Each row is a point on a landscape with many valleys, with its height.
From any point a ball rolls to the lowest of the 6 points nearest to it. It stops when none of these is lower. Distance is the straight distance between rows; heights are no part of it.
z878: [114 156 173 150 125 199 167 101 137 124 133 122 127 111 203 102  60 138
 133 158 176  81  93 191  99]  (h 282)
z322: [ 96 156 173 144 106 102 138 215 116 147  96 122  82 162 160 126 110 162
 125 123 125 136 156 144 186]  (h 117)
z179: [119 144 174 173 127 140 165 176 120 150  95 124 113 129 159  99  99 148
 129 152 140 108 112 181 126]  (h 101)
z94: [116  79 131 174 137 124 164 114 109 116  86  97  85  92 147 104 119 113
 121 174 135 103 137 133 122]  (h 168)
z571: [182 146  87  55  91 117 114  80 124  61 154 125 161 151 125 111 162 149
 121 132 122 142 151 108  97]  (h 378)
z774: [155 160 139 152 120 171 171 106 121  82 144 123 126 117 162  76  93 140
 134 185 136 114 112 181 102]  (h 79)
z839: [122 113 141 172 132 172 189  66 128 120 109 107  97 101 148 104 103 126
 133 195 154  88 102 183 104]  (h 284)
z812: [ 78 161 129 150 130 142 146 159 128 121 114 125  79 116 135 121 103 133
 112 149 121 114 123 155 145]  (h 99)
z864: [124  87  88 182 188 113 158  84 145 103  97  85 148 117 123 108 133  89
 143 186 143  72 118 110 105]  (h 84)
z825: [124  78  89 129 122 123 124 107 117 110 117 109  45  81  98 112 141 111
 152 136 119 138 146  93 107]  (h 224)
z171: [110 142 185 118 136 151 142  86 148 113 185 177 102 136 152 154  77  98
 184 123 102 134 152 117 116]  (h 51)
z816: [ 89 140 127 127 174 143 142 110 155 171 160 130 152 150  95 174 133 117
 161  82 173 133  79 129 110]  (h 362)
z180: [146  84 138 104 158 153 145 112 157 138 164 148  98 120  47 162 126 125
 203  43 187 146 121 103 130]  (h 567)
z879: [125  77  97 165 146 121 137  64 113 119  97 115 105 103 131  75 122 108
 104 166 134 125 133 118 131]  (h 301)
z740: [113 105  92 111 119  77  80 137 117 119 121 141 122 100  94 158 171 132
  95 115 117 136 140  88 157]  (h 380)
z181: [116 147 118 181 131  98 134 122 133 134  93 117 171 105 162 102 119 101
  83 174 154 128 137 127 163]  (h 158)
z359: [199 113 151 181 124 112 173 190 116 153  95 125 168 162 167 113 132 127
 118 158 126 112  94 179 122]  (h 167)
z453: [115 125 109 125 131 192 167 106 113 107 146 111 130 149 120 130 124 122
 159 159 155 112 117 145  72]  (h 644)
z950: [110 166 116  93 128 156 130 112 140 157 175 150 175 178 165 152 133 148
 147 130 103 152  80 125 101]  (h 741)
z787: [105 141 159 134 102 200 152 109 111 118 144 129  98 102 142 101  76 121
 171 148 155 106 130 144  97]  (h 246)
z242: [119 158 101 125 142 173 131  82 146 136 153 127 132 154 120 151 123 122
 167 114 175 110  92 114  96]  (h 831)
z452: [108 170 153 165 148 144 177 131 142 172 126 114 125 134 182 130 100 148
 113 145 145 120  66 171 118]  (h 123)
z214: [140  99 129  99 151 206 133  80 146  84 145 154 116 123 105 165 100 110
 192 119 147 122 149  80  95]  (h 663)
z854: [117 133 143 133 100 172 158 119 108  78 151 142  55 115 147 111 101 154
 161 152 126 139 144 139  79]  (h 251)
z738: [130 118 143  99 114 148 138 113 133 118 181 171  51 112 110 130  70 154
 168 100 154 158 158 117 118]  (h 179)
z154: [148 151 100 123 120  91 108 136 138 106 133 100 193 156 144 121 139 132
  66 149 100 112 110 178 127]  (h 677)
z478: [ 71 136 172 144 114 138 151 128 152 155  97 132  77 107 131 110  84 146
 151 121 159 103 130 152 133]  (h 52)
z589: [141  93 116 124 173 125  86 112 157 159 144 132 144 112  38 190 161  99
 157  75 158 139  99 104 142]  (h 67)
z383: [ 97 142 126 150 122  70  96 153 113 156  92 164 176  88 133 128 132 139
  75 106 100 122 159 110 135]  (h 260)
z295: [ 95 141 139 110 102 109  71 129 108 128 125 140 252 121 160 101 146 108
  30 128 124  94 100 146 174]  (h 460)
z564: [210 135 124  78  84 116 117 175 106 127  93 154 157 181 151 108 178 172
 117 130 113 150 134 135 115]  (h 218)
z992: [174 147 103  73 121 149  87 128 142 140 181 165 176 175 137 178 134 168
 162  95 129 175 107 117 106]  (h 458)
z68: [ 95 144 106 122 145 105 123 114 125 113 149 121 162 131 112 143 167 115
 104 143 101 110 142 148 128]  (h 66)
z932: [131 156 146 115 118 165 141 154 136 150 165 166  78 164 120 162 100 178
 174  87 116 161 131 125 130]  (h 164)
z397: [ 91 124 115 137 175 135 119 121 141 151 150 115 158 120 108 173 136 111
 125 102 149 113 112 136 120]  (h 461)
z652: [102 129 116 112 127 115  75 139 131 144 159 120 177 134 118 149 146 135
  72 105 105  98 127 147 145]  (h 419)
z275: [ 96 150 122 126 152 120  92 129 125 172 149 112 193 162 143 147 136 146
 125 119 115  93  75 128 131]  (h 535)
z26: [ 86 114 150 178 109 137 141 126 110 123  83 127  60  73 151  72  82 123
 110 175 149 110 158 128 128]  (h 86)
z4: [173 171 147  97 100 164 149 114 116 112 128 145 150 166 150 122  99 146
 133 173 121 144 121 142  77]  (h 527)
z498: [161 143  87  69 119  82 130 116 116  60 134  85 198 148 129  95 181 113
  91 153 101 141 120 135  90]  (h 413)
z285: [159 147 106  80 122 136  83 109 129 133 184 154 109 148  94 148 134 151
 158  84 102 165 113 116 131]  (h 290)
z814: [ 99  60 155  92 119 192 137  95 127  78 136 143  48 110  96 120  91 126
 186 138 137 143 139 104  97]  (h 267)
z746: [125 101  89  88 149  97  97 120 127 121 140 112 107 112  56 152 147 104
 119  94 101 135 135  95 115]  (h 529)
z120: [124  49 125 133 152 182 136 119 133 112 108 134  62 102  92 163 105 113
 189 107 154 134 151 116 132]  (h 528)
z720: [124 101 108  92 136  98 125 151 148 179 167 144  96 107  55 168 134 155
 131  69 134 141 126 125 149]  (h 242)
z594: [151 108 159 158 107  87 117 156 127 145  99 124 222 176 183 121 154 123
 103 108  86 106  86 160 141]  (h 279)
z141: [142 133  84  73 115  85  92 142 103  84 123  84 150 145 126 114 152 157
 104 114 114 126 128 116 123]  (h 462)
z876: [141 130 106 139 122  83 122 138 124 128  97 133  94  85 131 112 153 130
 101 146  86 156 165  84 135]  (h 147)
z836: [119 173 160  92 135 139 121 129 137 177 177 168  52 129  76 162  95 169
 173  85 126 160 159 114 132]  (h 112)
z391: [124 125  86  80 145 135  70 106 121 124 162 100 188 114  80 166 161 109
 116 120 132 130  99 130 135]  (h 727)
z843: [159 136 114  33 103 131  64 165  92 126 155 122 200 188 158 157 153 174
 153  81  93 135  86 143 125]  (h 659)
z204: [108 150 145 175 109 153 181 144 126 107 122 103  92 114 182  96  62 138
 142 182 139  77 120 206 113]  (h 159)
z997: [132 147 206 189 124 109 154 195 118 191  73 162 143 124 190 114 143 124
  96 111 118 142 142 144 166]  (h 157)
z551: [156 181 162 123 103 185 117 105 145 140 175 170 123 140 171 158  96 145
 157 100 128 154 120 113 101]  (h 420)
z714: [161 141  69  72 108 122 120 120  94  72 157 137  93 132  86 143 156 150
 141  90 111 146 168 101 108]  (h 365)
z347: [165  97  82  61 167 159 113  63 122  80 139 119 187 153  81 146 160  91
 179 127 155 157 136  86  80]  (h 65)
z955: [112 148 139 161 144 113 132 149 144 166 105 156 162 131 153 131 132 129
 101 151 123 100 160 128 169]  (h 141)
z849: [ 97 145 102 170 144 106  91 131 137 147 128 119 191 118 139 127 143 107
  73 140  93 107 119 118 152]  (h 230)
z66: [132 127 146 150 123  99 105 161 136 177  95 159 105 111 152 103 145 131
  81 115 121 159 166 117 165]  (h 162)
z861: [ 96 147 124 158 159  92 103 118 148 148 122 138 188  96 126 119 170  92
  67 116 124 129 127  96 172]  (h 199)
z758: [ 71 107 120 129 141 104  90 128 118 136 148 111 188 147 123 160 139  80
  90 120 116  95  93 126 136]  (h 385)
z995: [169 142 124 137 109 152 157 147 132 125 137 131 149 182 170 126 108 173
 144 146 129 151 108 151 102]  (h 417)
z998: [167 140 178 169 115 109 141 199 100 136  82 197 143 110 153 102 136 124
  99 109 123 145 150 111 172]  (h 142)
z560: [102  45 144 176 167 138 146 110 139 121  56 111 118  94 120 101 127  49
 160 167 161  93 115  99 138]  (h 295)
z502: [ 86 132 144 141 135  98 121 140 162 165 127 134  87 120 106 156 136 117
 105  79 120 137 144 118 155]  (h 129)
z459: [105 123  86 126 125 113 153 105 116 115 159 103  98 147 122 112 137 131
 116 140 107 142 150 113 123]  (h 288)
z7: [ 87 127 110 105 128  47  82 144 134 151 126 132 132 108 105 145 155 115
  98  82  85 135 138 113 167]  (h 262)
z454: [166  33  45  80 155 108  78 111 131  92 127  87 105 104  78 149 164 103
 153 127 114 171 134  71 119]  (h 327)
z233: [197 130 131 151  87 111 154 162 105  82  98 113 148 168 150  81 148 125
  89 142 119 119 119 191 122]  (h 160)
z428: [187 131 132 160 121 125 151 146 134 125 100 121 147 150 163  92 134 137
  85 172  97 139 143 180 138]  (h 208)
z524: [130  97 116 130 146 199 139  79 120  86 105 102 111 134 100 119 110 107
 189 132 184 116 138  94 116]  (h 829)
z873: [160 114 124 146  95  90 141 138  99 109  75 120  83  91 160  81 118 119
  97 156 100 144 167  98 149]  (h 107)
z251: [ 66 135 157 195 173 105 121 111 170 169 101 143 146  89  96 153 141  55
 138  93 158 106 126  83 158]  (h 100)
z421: [ 68 115 160 186 150 112 119 135 151 166  99 184 120  84 102 115 127  86
 100 104 147 125 136  68 163]  (h 109)
z20: [105  96 130 169 143 136 128 128 142 155  83 140  84  81 103 125 133  98
 143 138 112 122 157  83 163]  (h 143)
z146: [196 116 130 110  82 139 175 161  94  81  70  99 107 129 126  58 116 163
 130 163 133 144 151 162 129]  (h 134)
z747: [139 188 141 143 117 173 152 154 151 162 163 153 138 182 171 143 119 169
 142 120 107 125  95 141 136]  (h 293)
z468: [ 75 135 159 177 163 100 155 115 176 193  93 144 157 122 150 121 129  80
  86 122 140 132 144  98 165]  (h 108)
z360: [124 131 156 132  88 189 152 108 107 109 135 110  73  75 148  77  53 144
 162 181 150 106 135 165  98]  (h 180)
z966: [148  99  83  89 119  68  79  90 132  80 132  73 170 156 105 109 187 128
  92 152 125 122 132 121 123]  (h 476)
z673: [143 139  88  87 119 155 143  85 114  95 138 126 124 152 131 111 136 121
 155 148 139 156 131 139  77]  (h 411)
z703: [175 145 166 138 111 145 139 178 118 181 121 117 176 188 168 144 137 155
 141 116 128 122  95 165 124]  (h 280)
z739: [185 121 186 171 113  96 183 199 115  98  57 127 102 124 158  75 125 111
 100 168 102 113 172 134 153]  (h 121)
z90: [ 98 129 163 143  73 137 135 153  91 112 117 100  63  63 133  56  88 155
 141 172 131 123 142 156 118]  (h 105)
z270: [108  75  84  80 138  41  89 123 134 166 165 138 122 100  52 175 151 109
 118  86 137 113 149  90 156]  (h 506)
z124: [161 133  80  84 126 119 130 113 100  89 132 104 177 161 135 116 152 156
 110 160 135 118 109 142  83]  (h 453)
z127: [115 115 120 123 150 136 124 124 152 149 167 127  59 115  87 180 130 138
 165  89 140 141 145 105 127]  (h 225)
z857: [122 157 111 109 115  94  94 148 110 102 126 107 182 162 123 136 172 122
  72 146 110 142 127 130 126]  (h 631)
z447: [141 149 149 103  86 106 142 182 122 131 108 105  99 134 148 148 153 174
 118 113 106 150 155 143 171]  (h 140)
z895: [162 102  79  93 115  89  77 143 112 109 142 113  74 130  70 160 152 158
 134 116 114 158 137 103 113]  (h 392)
z299: [150 130 106  91 187 150 117 102 151 139 188 122 186 123  52 200 138 102
 183  46 164 117  98 106 118]  (h 507)
z349: [ 61 163 194 162 150 116 150 166 154 168 126 138  93 126 155 134 111 146
 145 105 138 124 113 135 163]  (h 88)
z91: [154 122 136 150  93 106 138 116 107  88 116  93 103  98 164  84  97 134
 105 163 122 111 113 169 143]  (h 148)
z401: [131 140 142 154 119 105 108 176 114 143 118 120 136 138 128 141 147 140
 105 124 110 152 164 132 163]  (h 156)
z558: [136 182 164 103 152 177 118  69 174 151 193 166 132 183 156 183 117  90
 163 105 119 152 124 105 131]  (h 922)

Where does a ball stop that starts at each point below?
z120 => z251
z843 => z478
z950 => z478

Call two points neighbours if one is among the 6 nearest of the other. Go from one point of each pair to the other, from neighbour to neighbour, staying as low as possible. Name the highest point that can't be avoided.
z589 / z774 => z720
z347 / z589 => z454
z251 / z478 => z502
z774 / z864 => z181
